Points on a hilly landscape, in no order, each with its height.
From any point a climber takes the steepest step (rise divided by distance) to one of its 2 nearest points. It stops when none of these is higher. Distance is the straight distance between rows; heights are no part of it.
(1082) h=517: [141, 145, 137, 102, 111, 137, 147, 135, 102,  82, 142, 124,  94, 110, 112,
  77, 127, 128, 142, 141, 152, 138, 130, 149, 105]
(563) h=700: [143, 133, 121, 116, 113, 131, 141, 119, 153, 123, 116, 107, 124, 134, 148,
 143, 137, 137, 115, 134, 118, 162, 138, 106, 106]
(1264) h=566: [134, 140, 142, 104, 106, 134, 123, 147, 136, 133, 132, 124, 119,  77, 120,
 110, 121, 147, 135, 118, 119, 153, 170, 149, 117]
(1271) h=253: [106, 140, 130, 148, 156, 118, 139, 159,  90, 113, 137, 142, 111,  99, 122,
 159, 174, 160, 125, 136, 113, 150,  96, 125, 112]
(1559) h=623: [168, 129, 116, 114, 121, 126, 120, 103, 153, 143, 118, 117, 153, 137, 141,
 103, 114, 117, 130, 124, 137,  98, 125, 133, 107]
(922) h=841: [130, 141, 109, 127, 130, 126, 149, 131,  98, 124, 121, 123, 114, 108, 128,
 122, 134, 145, 148, 147, 109, 141, 135, 140, 113]
(1179) h=600: [157, 151, 134, 101,  96, 131, 129, 137, 138, 132, 123, 112, 123,  96, 134,
 122, 134, 153, 125, 134, 121, 156, 152, 124, 101]
(971) h=395: [155, 159, 121, 148, 122, 106, 143, 124, 107, 106, 153, 144, 102,  90, 114,
 107, 120, 123,  94, 124, 106, 130, 151,  94, 118]
(808) h=274: [121, 145, 145, 140, 147, 104, 125, 165, 117, 124, 135, 142, 100,  90, 107,
 152, 177, 160, 113, 128, 118, 155, 118, 114, 119]
(1662) h=352: [ 99, 131, 151, 143, 141, 107, 121, 157, 135, 114, 136, 145, 105, 127, 112,
 142, 169, 137, 117, 124, 151, 139, 120, 125, 131]
(1459) h=415: [150, 128, 142, 104, 126, 137, 105, 129, 132, 146, 110, 146, 126, 106, 122,
 133, 124, 147, 129, 135, 132, 127, 126, 138, 115]
(610) h=516: [100,  97, 157, 115, 121, 139, 108, 167, 146, 144, 131, 131, 125,  89, 127,
 124,  96, 116, 129, 116, 113, 138, 166, 144, 140]
(475) h=394: [103,  94, 132, 121, 106, 150, 110, 134, 130, 131, 125, 112, 118, 145, 135,
  96, 100, 102, 145, 129, 137, 104, 135, 145, 153]
(838) h=762: [116, 111, 131, 106, 119, 168, 142, 100, 121, 112, 117, 100, 153, 178, 134,
 133, 104, 122, 156, 123, 150, 124,  99, 150, 130]
(338) h=651: [165, 110, 149,  93, 109, 151,  87, 132, 156, 159, 119, 126, 144, 149, 127,
 116, 117, 133, 127, 121, 165,  89, 107, 146, 119]
(830) h=239: [109, 113, 126, 144, 147, 118, 119, 153, 142, 150, 118, 123, 151, 122, 144,
 171, 125, 128, 109, 114, 112, 138, 109, 107, 126]
(148) h=761: [155, 148, 105, 132, 144, 113, 134, 123,  95, 146, 128, 143, 137,  80, 121,
 159, 136, 147, 118, 142,  93, 120, 124, 102, 115]
(75) h=55: [160, 135, 134, 147, 116,  84, 116, 113, 183, 122, 138, 118, 117, 149, 136,
 129, 160, 114,  93, 115, 144, 139, 143,  76, 136]
(1076) h=475: [139, 157, 127, 112, 114, 114, 150, 136, 134,  92, 146, 105, 123, 138, 128,
  86, 166, 133, 147, 112, 176, 132, 126, 159, 107]
(1290) h=353: [114, 138, 119, 131, 159, 121, 135, 108, 128, 139, 109, 147, 159, 152, 134,
 173, 139, 136, 124, 117, 122, 121,  90, 128, 130]
(676) h=280: [ 98, 119, 120, 152, 134, 112, 129, 151, 139, 134, 133, 122, 108, 131, 133,
 111, 130, 120, 132, 127, 137, 131, 150, 137, 154]
(846) h=407: [109, 135, 140, 119, 142, 124, 112, 159, 116, 126, 124, 154, 102, 114, 117,
 120, 167, 159, 150, 138, 144, 135, 121, 160, 129]
(728) h=569: [184, 129, 127, 107, 100, 134, 110, 103, 154, 132, 119, 137, 142, 127, 119,
  92, 115, 124, 128, 137, 151, 106, 143, 125, 121]
(528) h=342: [135,  96, 142, 120, 117, 145, 114, 111, 137, 131, 119, 133, 115, 139, 133,
 116,  99, 105, 115, 128, 134, 133, 142, 117, 151]
(1124) h=309: [ 91, 108, 134, 160, 134, 122, 107, 143, 141, 134, 131, 141, 111, 150, 119,
 127, 146, 116, 126, 130, 157, 123, 141, 129, 162]
(1663) h=325: [131, 147, 133, 151, 130, 140, 118, 148, 103, 125, 145, 152, 118,  68, 109,
 140, 108, 140, 113, 119,  95, 161, 142,  92, 129]
(1120) h=652: [161, 142, 124, 154, 142, 128, 158, 112,  99,  90, 137, 158, 104, 114, 116,
 138, 127, 128,  98, 152, 105, 142,  96,  71, 123]
(740) h=121: [153, 125, 156, 146, 116,  99, 102, 133, 180, 120, 144, 126, 118, 141, 130,
 161, 158, 125,  96, 114, 143, 141, 123,  69, 146]
(1523) h=488: [148, 131, 126, 118, 114, 132, 119, 127, 110, 122, 140, 148, 127, 102, 103,
  86, 101, 126, 145, 130, 119, 108, 169, 143, 136]
(1369) h=308: [ 76, 110, 137, 128, 127, 142, 116, 150, 152, 130, 108, 122, 131, 160, 134,
 137, 141, 132, 164, 115, 156, 140, 113, 175, 146]
(502) h=877: [106, 143, 102, 138, 146, 114, 151, 135,  98, 134, 138, 121, 135, 110, 134,
 138, 141, 146, 135, 127, 104, 133, 128, 123, 120]
(1636) h=763: [120, 138, 120, 123, 122, 129, 156, 130, 135, 103, 127, 107, 104, 129, 142,
 131, 151, 140, 121, 143, 112, 166, 124, 123, 101]
(1085) h=307: [125, 131, 165, 135, 136, 121, 114, 153, 124, 112, 141, 151, 105,  98, 109,
 142, 160, 138, 102, 132, 130, 154, 122, 109, 125]
(1299) h=277: [159, 121, 148, 128, 120, 128,  96, 110, 144, 135, 120, 166, 122, 130, 112,
 136, 127, 115,  99, 128, 140, 127, 145,  93, 138]
(356) h=329: [ 95,  89, 152, 120, 115, 142, 105, 147, 156, 141, 107, 128, 121, 151, 144,
 140, 137, 127, 139, 120, 157, 137, 116, 148, 148]
(454) h=696: [142, 139, 123, 138, 142, 107, 136,  84, 145, 102, 132, 131, 141, 172, 126,
 173, 162, 128, 119, 117, 130, 137, 100,  91, 121]
(1073) h=764: [124, 109, 107, 121, 119, 144, 142, 120, 106, 126, 117, 110, 130, 117, 130,
  94, 101, 111, 148, 146, 101, 120, 137, 147, 131]
(388) h=540: [109, 128, 150, 114, 103, 139, 110, 163, 158, 144, 132, 117, 115,  81, 129,
 115, 106, 127, 132, 109, 113, 161, 184, 136, 130]
(56) h=299: [119, 131, 149, 106, 126, 142, 122, 133, 148, 142, 106, 114, 161, 159, 133,
 154, 126, 143, 154, 110, 147, 116,  95, 181, 108]
(165) h=448: [132, 127, 114, 149, 118, 134, 157,  96, 123, 105, 127, 109, 114, 124, 147,
 145, 118, 122,  98, 147,  92, 165, 119,  72, 112]
(869) h=311: [142, 151, 134, 100, 130, 129, 133, 116, 150, 140, 111, 115, 176, 153, 128,
 149, 133, 141, 150, 107, 133, 111, 106, 162, 100]
(322) h=361: [148, 147, 129, 148, 140, 113, 133, 126, 104, 120, 144, 162, 114, 101, 100,
 118, 131, 127, 108, 138, 124, 115, 150,  99, 131]
(1508) h=471: [126, 133, 119, 155, 134, 112, 135,  80, 142, 117, 132, 132, 154, 181, 126,
 166, 134, 108, 123, 119, 135, 118, 122, 105, 161]
(1454) h=724: [113, 131, 131, 112, 138, 173, 137,  98, 113, 111, 109, 122, 153, 177, 133,
 154, 123, 129, 161, 132, 140, 118,  88, 170, 126]
(1532) h=533: [148, 154, 111, 117, 111, 137, 176, 122, 111,  91, 151, 101,  99, 124, 127,
  74, 124, 124, 145, 145, 140, 130, 129, 141, 114]
(1105) h=808: [129, 146, 133, 120, 123, 147, 150, 134, 104, 102, 126, 127, 106, 114, 134,
 113, 144, 143, 134, 147, 122, 153, 114, 136, 106]
(1002) h=497: [128, 142, 126, 121, 123, 135, 145, 134, 111,  91, 142, 120, 111, 134, 120,
  78, 156, 135, 144, 138, 166, 138, 118, 156, 110]
(1647) h=735: [141, 129, 111, 106, 134, 145, 149, 113,  93, 150, 119, 116, 140, 108, 142,
 138,  99, 139, 131, 131,  79, 104, 111, 125,  90]
(1423) h=462: [113, 145, 124, 139, 123, 107, 158, 146, 118, 107, 144, 115, 106, 103, 133,
 104, 148, 129, 118, 131, 116, 156, 138, 141, 113]
(1058) h=522: [150, 124, 138, 125, 151, 121,  89, 117, 143, 158, 111, 155, 149, 147, 120,
 151, 152, 137, 116, 122, 155, 100, 103, 113, 122]
(1297) h=267: [ 88, 101, 124, 152, 167, 126, 113, 162, 116, 157, 139, 134, 138, 127, 133,
 149, 116, 115, 135, 118, 124,  90, 104, 140, 161]
(804) h=599: [102, 137, 105, 141, 113, 121, 161, 118, 136, 112, 132,  97, 145, 158, 136,
 101, 122, 118, 156, 113, 133, 127, 151, 163, 142]
(449) h=505: [143, 136, 131, 156, 104, 144, 138, 121, 125,  94, 140, 121, 104, 113, 130,
 158, 118, 124,  93, 153,  91, 176, 106,  74, 125]
(317) h=702: [146, 140, 109, 120, 151, 130, 143, 115,  98, 142, 104, 142, 140, 106, 135,
 164, 133, 153, 118, 148,  95, 134,  96, 108,  99]
(466) h=570: [116, 137, 129, 147, 145, 108, 130, 120, 148, 130, 130, 137, 150, 154, 121,
 143, 154, 130, 130, 112, 146, 118, 131, 139, 148]
(1012) h=826: [133, 160,  91, 146, 161,  96, 143, 126,  98, 142, 140, 125, 149, 104, 129,
 162, 144, 149, 121, 126,  95, 121, 127, 108, 120]
(1059) h=670: [149, 128, 120, 112, 120, 117, 112, 103, 162, 143, 119, 119, 168, 160, 148,
 133, 116, 112, 119, 107, 146, 104, 114, 133, 126]
(158) h=596: [124, 133, 107, 136, 145, 106, 125, 137, 111, 142, 134, 129, 131, 111, 124,
 105, 149, 144, 153, 120, 137, 106, 144, 170, 132]
(300) h=255: [138,  96, 137, 128, 117, 136, 107, 110, 151, 142, 117, 134, 123, 159, 140,
 154, 123, 105, 104, 120, 146, 128, 113, 107, 151]
(644) h=327: [122, 150, 131, 115, 139, 121, 142, 105, 134, 139, 109, 131, 177, 147, 126,
 172, 146, 144, 141, 113, 124, 123, 107, 160, 122]
(782) h=453: [132, 111, 144, 141, 134, 134,  95, 127, 141, 126, 130, 163, 107, 156, 105,
  95, 156, 118, 135, 136, 176, 107, 140, 139, 163]
(545) h=565: [123, 149,  97, 126, 111, 125, 156, 131,  98, 114, 146, 107, 113, 106, 129,
  73, 120, 136, 158, 137, 119, 117, 165, 151, 123]
(1142) h=416: [112, 111, 130,  95, 103, 152, 120, 150, 111, 134, 125, 100, 132, 131, 120,
  98, 104, 124, 175, 123, 125,  97, 116, 160, 123]
(835) h=248: [160, 124, 136, 106, 107, 154, 116, 121, 122, 116, 110, 141, 115, 128, 108,
 103, 115, 142, 140, 143, 148, 134, 130, 132, 119]
(703) h=295: [129, 140, 113, 136, 121, 112, 126, 115, 149, 106, 139, 111, 143, 162, 129,
  83, 144, 119, 141, 113, 159, 120, 154, 158, 138]
(343) h=450: [ 98, 100, 130, 158, 148, 149, 122, 146,  90, 127, 119, 136, 116, 116, 126,
 162, 113, 127, 128, 158, 108, 136, 102, 112, 155]
(430) h=618: [124, 132, 119, 127, 122, 116, 133,  86, 147, 138, 133, 115, 168, 180, 141,
 140, 103,  99, 122, 103, 138,  96, 129, 143, 138]
(578) h=490: [ 99, 148, 110, 131, 141, 142, 195, 112, 121,  87, 136,  95, 117, 144, 146,
 120, 122, 131, 134, 141, 113, 166, 132, 129, 113]
(65) h=385: [ 97, 134, 141, 135, 152, 112, 133, 156, 120, 117, 138, 142, 102, 128, 120,
 117, 172, 131, 133, 123, 158, 127, 118, 161, 132]
(1713) h=495: [119, 123, 134, 155, 153, 110, 106, 122, 156, 150, 131, 147, 154, 159, 124,
 148, 154, 117, 124, 102, 164,  98, 129, 121, 164]
(1331) h=376: [133, 140, 128, 141, 133,  87, 120, 139, 151, 130, 134, 132, 126, 128, 132,
 135, 165, 130, 113, 116, 139, 135, 134, 106, 128]
(1499) h=406: [110,  99, 141, 102,  94, 159, 117, 148, 124, 122, 126, 104, 124, 123, 129,
 102,  87, 119, 146, 123, 117, 115, 139, 151, 125]
(1658) h=635: [119, 143, 123, 119, 126, 145, 160,  75, 130, 112, 113, 117, 159, 180, 140,
 154, 116, 117, 138, 130, 128, 124, 115, 142, 130]
(1278) h=358: [145, 154, 136, 146, 127, 137, 137, 123, 113, 101, 146, 144, 110,  81, 111,
 132, 106, 130,  96, 134, 100, 162, 147,  92, 119]
(1139) h=314: [140, 128, 112, 131, 129, 115, 138, 118, 107, 148, 122, 124, 137,  98, 130,
 120,  85, 114, 123, 134, 102, 108, 144, 110, 123]
(1196) h=455: [136, 119, 138,  97, 114, 152, 109, 141, 116, 158, 129, 117, 136, 127, 129,
 116, 100, 134, 134, 126, 106,  92, 106, 146,  92]
(1031) h=319: [124, 129, 100, 133, 101, 110, 128, 128, 160, 123, 127,  93, 130, 148, 144,
  93, 124, 114, 139, 110, 152, 131, 162, 144, 138]
(1670) h=496: [ 97,  92, 146, 122, 133, 129, 106, 156, 133, 156, 141, 137, 122, 108, 127,
 116,  96, 112, 129, 118, 112,  99, 153, 138, 146]
(199) h=673: [135, 129, 106, 111, 129, 147, 147,  82, 120, 119, 118, 106, 161, 181, 144,
 125,  97, 115, 144, 118, 122, 100, 108, 141, 126]
(829) h=558: [116, 136, 121, 142, 116, 106, 146,  81, 158, 117, 130, 114, 148, 179, 135,
 144, 124,  96, 131, 108, 138, 120, 140, 126, 154]
(1298) h=686: [131, 123, 133, 111, 133, 139, 123, 132, 132, 156, 119, 112, 136, 137, 152,
 147, 108, 138, 125, 112, 112, 120,  96, 138,  97]
(938) h=298: [120, 132, 147, 129, 132, 131, 121, 149, 119, 147, 133, 145, 131,  73, 119,
 159, 100, 130, 114, 126, 103, 148, 147, 106, 135]
(209) h=581: [159, 140, 135, 149, 128, 143, 129, 119, 108,  91, 140, 150, 115, 123, 117,
 156, 119, 125,  90, 152, 100, 159, 107,  53, 126]
(496) h=572: [ 95, 144, 119, 137, 124, 105, 165, 127, 146, 101, 144, 105, 133, 155, 135,
 104, 150, 124, 138, 109, 148, 140, 143, 160, 135]
(910) h=480: [123, 110, 130, 116, 125, 133, 118, 144, 114, 151, 131, 122, 128, 104, 126,
 105,  97, 119, 138, 123, 108,  95, 139, 151, 131]
(1275) h=421: [133, 141, 123, 121, 128, 108, 128, 143, 145, 136, 129, 127, 117, 122, 126,
 125, 160, 147, 131, 126, 132, 141, 141, 141, 118]
(1152) h=328: [133, 121,  96, 146, 148, 119, 131, 121,  92, 150, 137, 140, 138, 109, 120,
 114, 104, 116, 133, 133, 102,  84, 133, 120, 137]
(277) h=451: [139, 149, 116, 111, 118, 115, 141, 139, 149, 117, 134, 107, 127, 124, 131,
  92, 164, 149, 138, 123, 156, 138, 145, 146, 108]
(1018) h=10: [151, 139, 133, 137, 122,  71, 134, 115, 169, 101, 158, 100, 124, 144, 139,
 125, 161, 114,  98,  95, 148, 144, 135,  92, 122]
(183) h=281: [ 95, 114, 119, 151, 160, 126, 131, 145,  95, 149, 129, 132, 130, 116, 121,
 138, 116, 119, 135, 134, 110, 112, 127, 138, 150]
(1425) h=375: [113, 112, 147, 142, 135, 129, 102, 134, 144, 118, 143, 159,  99, 168, 127,
 116, 169, 117, 122, 129, 172, 126, 121, 128, 163]
(518) h=396: [128, 128, 120, 131, 138, 123, 134,  86, 140, 127, 114, 132, 163, 173, 139,
 179, 131, 115, 109, 110, 130, 119,  98, 107, 138]
(573) h=424: [136, 116, 127,  96, 120, 165, 131, 129,  93, 123, 114, 117, 135, 127, 121,
 100, 103, 138, 165, 137, 118, 103, 103, 151, 115]
(881) h=377: [139, 133, 157, 106, 119, 140, 115, 140, 144, 129, 123, 147, 109, 105, 123,
 144, 133, 140, 114, 135, 129, 161, 136, 126, 117]
(847) h=243: [137, 117, 135, 115, 112, 145, 115, 135, 141, 119, 115, 129, 118, 136, 126,
 110, 130, 130, 150, 139, 154, 129, 134, 150, 134]
(494) h=384: [141, 114, 127, 122, 103, 122, 119, 119, 167, 127, 114, 112, 124, 153, 150,
 118, 133, 119, 119, 122, 152, 149, 135, 127, 138]
(378) h=796: [146, 130, 122, 105, 113, 146, 143, 119, 109, 123, 125, 122, 130,  97, 117,
 110,  92, 131, 134, 142,  97, 126, 139, 133, 117]
(1356) h=432: [155, 126, 124, 138, 144, 100,  98, 124, 159, 148, 126, 152, 138, 136, 118,
 160, 166, 136, 113, 128, 142, 117, 118,  99, 132]
(76) h=515: [114, 122, 128, 117, 118, 129, 126, 144, 155, 137, 111, 107, 144, 143, 146,
 127, 140, 135, 142, 112, 141, 144, 127, 148, 126]
(713) h=302: [153, 109, 142, 108, 110, 150,  95, 118, 144, 146, 118, 145, 129, 139, 131,
 139, 110, 116, 104, 131, 140, 129, 125, 110, 133]
(1471) h=318: [163, 139, 131, 129, 136, 128, 113, 112, 105, 118, 137, 175, 123, 122,  92,
 112, 136, 129, 110, 141, 135, 115, 134, 114, 124]
(1630) h=725: [119, 110, 131, 109, 106, 155, 120, 122, 146, 116, 106,  98, 148, 172, 142,
 124, 115, 123, 161, 113, 162, 122, 112, 161, 130]
(784) h=442: [109, 135, 123, 151, 117, 117, 144, 143, 124, 127, 134, 107, 102,  99, 129,
 123, 123, 127, 112, 138, 106, 148, 162, 123, 127]
(17) h=542: [100, 133, 128, 125, 110, 113, 136, 148, 150, 114, 129, 100, 122, 149, 144,
 110, 149, 137, 149, 111, 153, 156, 140, 157, 129]
(761) h=374: [128, 110, 114, 134, 126, 131, 114, 117, 129, 136, 126, 131, 123, 137, 126,
 100, 113, 110, 139, 130, 134, 114, 139, 134, 152]
(683) h=263: [ 88, 126, 128, 168, 124, 101, 140, 162, 123, 117, 154, 114,  93, 112, 130,
 114, 141, 107, 126, 123, 132, 149, 147, 131, 138]
(1590) h=501: [102, 111, 121, 152, 132, 136, 143, 145, 110, 133, 123, 111, 126, 104, 140,
 161, 105, 120, 112, 143,  89, 157, 115,  99, 132]
(1075) h=550: [151, 155,  95, 123, 109, 119, 156, 107, 105, 109, 144, 118, 113, 128, 122,
  74, 128, 128, 137, 143, 130, 112, 148, 142, 107]
(956) h=449: [125, 136, 120, 160, 160, 115, 128, 151,  93, 132, 140, 158, 124, 105, 110,
 146, 155, 140, 123, 141, 120, 116, 117, 116, 135]
(1154) h=518: [169, 130, 124, 113, 118, 126, 114, 117, 128, 137, 129, 135, 141, 107, 110,
  93,  94, 123, 126, 121, 134, 106, 154, 127, 129]
(1034) h=738: [132, 104, 100, 122, 114, 149, 142,  97, 108, 106, 124, 100, 132, 146, 142,
  89,  88, 107, 151, 142, 118, 107, 129, 144, 133]
(1584) h=609: [134, 136, 155, 130, 145, 130, 105, 153, 119, 130, 149, 177, 113, 101, 100,
 114, 140, 127, 120, 132, 144, 128, 161, 130, 146]
(1228) h=426: [125, 111, 150, 138, 139, 114,  93, 140, 173, 166, 122, 154, 141, 134, 138,
 140, 147, 118, 118, 119, 166,  97, 133, 117, 156]
(1187) h=564: [ 93, 126, 125, 158, 131, 106, 131, 162, 143, 146, 132, 105, 120,  99, 144,
 147, 137, 132, 124, 117, 116, 151, 146, 126, 142]
(1700) h=760: [158, 139, 109, 104, 127, 153, 159, 109,  94, 128, 105, 129, 131,  99, 134,
 128, 100, 138, 120, 156,  91, 125, 115, 120, 104]
(1195) h=293: [ 99, 116, 112, 159, 140, 118, 135, 142, 100, 140, 139, 119, 118,  98, 130,
 124,  88, 106, 134, 135,  97, 109, 146, 124, 155]
(718) h=578: [127, 153,  92, 122, 132, 123, 146, 132,  93, 128, 135, 107, 136, 107, 120,
  96, 139, 152, 163, 125, 122, 107, 148, 170, 127]
(1497) h=386: [130, 111, 156, 120, 128, 132,  93, 146, 162, 165, 130, 143, 137, 119, 137,
 126, 121, 105, 115, 119, 149,  99, 141, 122, 137]
(1428) h=626: [104, 136, 163, 121, 127, 126, 118, 169, 118, 123, 139, 140,  92,  86, 114,
 124, 150, 144, 124, 129, 122, 164, 149, 149, 125]
(45) h=512: [122, 136,  98, 126, 124, 152, 177,  96, 115,  99, 124, 100, 114, 144, 160,
 125, 101, 120, 129, 144, 113, 162, 123, 107, 117]
(559) h=349: [129, 119, 108, 145, 141, 120, 126, 125, 103, 134, 132, 152, 123, 118, 107,
  95, 120, 120, 128, 143, 125, 107, 149, 124, 149]
(668) h=477: [ 88, 147, 116, 138, 136, 127, 180, 130, 102, 106, 138, 102, 104, 119, 137,
 108, 133, 126, 137, 136, 110, 155, 132, 147, 117]
(904) h=273: [126, 121, 131, 132, 144, 111, 115, 143, 131, 163, 136, 127, 143,  93, 132,
 153, 101, 120, 106, 128, 107, 121, 136, 106, 126]
(872) h=195: [135, 106, 138, 136, 113, 117, 106, 122, 172, 125, 124, 129, 113, 158, 140,
 148, 145, 115, 106, 122, 150, 148, 126,  87, 153]
(503) h=595: [ 99, 127, 151, 129, 130, 116, 123, 171, 137, 151, 124, 129, 109,  83, 132,
 147, 137, 141, 128, 123, 112, 155, 149, 140, 132]
(584) h=642: [155, 146, 131,  99, 113, 131, 144, 120, 133, 130, 112, 114, 127, 104, 133,
 151, 145, 146, 116, 140, 109, 168, 131, 110,  93]
(264) h=419: [106, 126, 135, 145, 151, 135, 121, 155,  88, 135, 125, 159, 115, 100, 111,
 149, 129, 143, 130, 150, 109, 133, 120, 118, 142]
(124) h=644: [ 97, 115, 133, 118, 121, 139, 123, 128, 141, 145, 134,  98, 146, 173, 144,
 124,  99, 111, 139, 101, 125,  99, 115, 157, 132]
(1487) h=412: [130, 125, 144, 135, 121, 148, 121, 125, 124, 124, 122, 148, 101, 118, 119,
 143, 121, 133, 104, 142, 117, 159, 135, 102, 134]
(1646) h=592: [130, 136, 109, 132, 141, 140, 162,  90, 120, 108, 117, 125, 145, 157, 135,
 147, 125, 120, 135, 135, 118, 137, 114, 118, 124]
(1020) h=531: [138, 117, 160, 128, 139, 135,  88, 137, 140, 139, 134, 182, 121, 124, 102,
 108, 150, 124, 134, 136, 159, 115, 143, 132, 149]
(1587) h=712: [136, 129, 126,  98, 133, 121, 129, 133, 117, 169, 133, 108, 140, 108, 144,
 143,  95, 136, 115, 126,  88, 113, 107, 130,  94]
(440) h=622: [107, 121, 112, 129, 119, 129, 145, 103, 141, 129, 120,  97, 151, 170, 138,
 121, 103, 112, 158, 111, 134, 111, 130, 161, 141]
(656) h=458: [130, 116, 141, 108, 121, 153, 100, 139, 121, 121, 132, 161, 120, 107, 106,
 101, 112, 128, 147, 128, 132, 125, 153, 143, 139]
(270) h=661: [135, 152,  97, 129, 163, 126, 162,  95, 102, 131, 120, 139, 159, 126, 133,
 164, 130, 143, 135, 131,  96, 132,  95, 109, 106]
(1514) h=346: [156, 131, 136, 139, 130,  97, 107, 128, 147, 142, 132, 155, 125, 131, 118,
 130, 151, 122, 102, 131, 144, 119, 147,  93, 133]
(781) h=431: [109, 113, 149, 117, 129, 146, 107, 160, 107, 129, 131, 158, 105, 111, 103,
 110, 136, 148, 145, 143, 134, 130, 144, 154, 140]
(813) h=586: [159, 145, 123, 146, 151, 121, 139, 113,  98, 112, 131, 158, 120, 121, 110,
 146, 148, 145, 111, 147, 115, 120, 106,  91, 117]
(246) h=468: [135, 110, 137,  95, 132, 149, 106, 146, 103, 150, 131, 130, 141, 108, 110,
  96, 112, 132, 147, 124, 121,  86, 118, 165, 114]
(1525) h=454: [154, 123, 130, 115, 101, 120, 119, 119, 179, 123, 116, 111, 119, 159, 148,
 128, 162, 132, 110, 116, 144, 165, 121, 107, 110]
(1690) h=629: [103, 131, 120, 140, 147, 121, 123, 129, 121, 132, 128, 136, 139, 144, 117,
 124, 147, 137, 157, 119, 153, 112, 134, 164, 150]
(134) h=663: [121, 123, 132, 107, 125, 146, 119, 129, 130, 156, 134, 110, 142, 179, 146,
 135, 103, 128, 136, 104, 113, 102,  98, 154, 100]
(144) h=268: [132, 136, 123, 135, 120, 121, 124, 129, 144, 113, 123, 128, 122, 159, 121,
 103, 157, 134, 142, 124, 154, 124, 131, 156, 133]
(334) h=491: [143, 120, 151, 144, 130, 137, 127, 120, 124,  98, 136, 149, 102, 134, 128,
 147, 132, 123,  91, 158, 126, 157, 111,  79, 130]
(1336) h=690: [138, 102, 138, 101, 101, 157, 103, 141, 144, 153, 113, 101, 144, 156, 135,
 117, 114, 129, 155, 116, 163, 103, 106, 153, 121]
(508) h=667: [123, 148, 165, 117, 134, 121, 120, 161, 119, 109, 148, 165, 100,  89, 102,
 115, 153, 133, 114, 129, 143, 138, 145, 147, 131]
(520) h=548: [132, 136, 100, 129, 130, 143, 174,  69, 135, 106, 122, 102, 135, 168, 147,
 138, 110, 111, 124, 133, 114, 154, 123, 105, 122]
(1213) h=292: [ 90, 121, 144, 111, 131, 143, 132, 132, 134, 123, 104, 129, 156, 159, 130,
 154, 141, 151, 163, 114, 149, 141, 107, 179, 124]
(719) h=343: [141, 115, 116, 122,  81, 128, 125, 115, 171, 126, 119,  88, 130, 155, 153,
  98, 104, 103, 134, 121, 161, 134, 150, 126, 135]
(1094) h=439: [152, 121, 131,  95, 119, 153, 118, 118, 112, 140, 112, 134, 140, 119, 126,
 127, 113, 139, 142, 135, 124, 112, 109, 138, 103]
(483) h=278: [174, 131, 123, 110, 123, 140, 109, 105, 115, 123, 114, 166, 128, 127, 105,
 115, 121, 141, 126, 147, 132, 113, 128, 123, 113]
(843) h=422: [136, 151, 124, 134, 125, 114, 142, 127, 111, 127, 136, 130, 114,  88, 125,
 111, 115, 136, 113, 139, 106, 135, 160, 118, 121]
(1706) h=530: [ 96, 124, 118, 174, 136, 112, 133, 151, 134, 124, 130, 104, 126, 111, 141,
 163, 118, 124, 121, 136, 101, 149, 131, 101, 142]
(1723) h=303: [108, 123, 104, 146, 128, 122, 151, 132,  99, 142, 130, 110, 124,  86, 141,
 129,  85, 116, 123, 138,  80, 125, 142, 111, 127]
(750) h=256: [114, 125, 134, 138, 137, 113, 129, 154, 130, 159, 121, 110, 141,  88, 155,
 170, 111, 135, 101, 124,  96, 130, 117, 104, 109]
(1608) h=593: [156, 106, 151, 112, 136, 140,  91, 117, 147, 165, 119, 151, 145, 142, 122,
 127, 129, 125, 117, 128, 151,  94, 113, 132, 128]
(618) h=478: [ 91,  96, 129, 155, 138, 139, 136, 150,  91, 137, 133, 116, 124, 113, 139,
 168,  88, 121, 122, 136,  87, 128, 104, 118, 143]
(857) h=705: [149, 120, 102, 116, 128, 159, 136,  89, 106, 115, 121, 119, 147, 154, 129,
 105, 104, 114, 146, 139, 125, 106, 105, 133, 120]
(1656) h=551: [156, 132, 131, 118, 130, 113, 123,  99, 160, 113, 117, 127, 129, 163, 134,
 148, 163, 131, 113, 121, 141, 153, 116, 101, 110]
(511) h=249: [103, 107, 128, 147, 155, 120, 111, 155, 137, 160, 132, 132, 154, 141, 144,
 171, 121, 115, 121, 116, 132, 106,  99, 116, 153]
(1707) h=357: [112, 103, 162, 116, 116, 138, 102, 155, 163, 151, 116, 141, 123, 116, 134,
 139, 131, 121, 124, 122, 151, 133, 138, 134, 145]
(1104) h=510: [138, 135, 122, 163, 166, 112, 124, 129, 104, 109, 142, 155, 132, 137, 105,
 149, 166, 132, 116, 137, 125, 122,  96,  99, 141]
(1170) h=878: [153, 154, 113, 149, 149, 104, 136,  92, 130, 101, 148, 136, 142, 153, 119,
 142, 166, 127, 109, 125, 129, 119, 112,  94, 119]

Where does a climber stop that starts at each point below?
(277) => (1690)
(847) => (1170)
(830) => (378)
(808) => (1059)
(76) => (378)
(835) => (378)
(475) => (502)

Call two points neighbours if one is among the 2 nearest of the other. Go from one point of each pair to the other, from neighbour to neighbour, staying as high as possible. Name the lowest point that can't be avoided.
(508), (1120) => (264)
(761), (1059) => (1213)
(1690), (1120) => (1514)
(378), (838) => (1658)
(1120), (838) => (165)
(1120), (1170) => (1104)
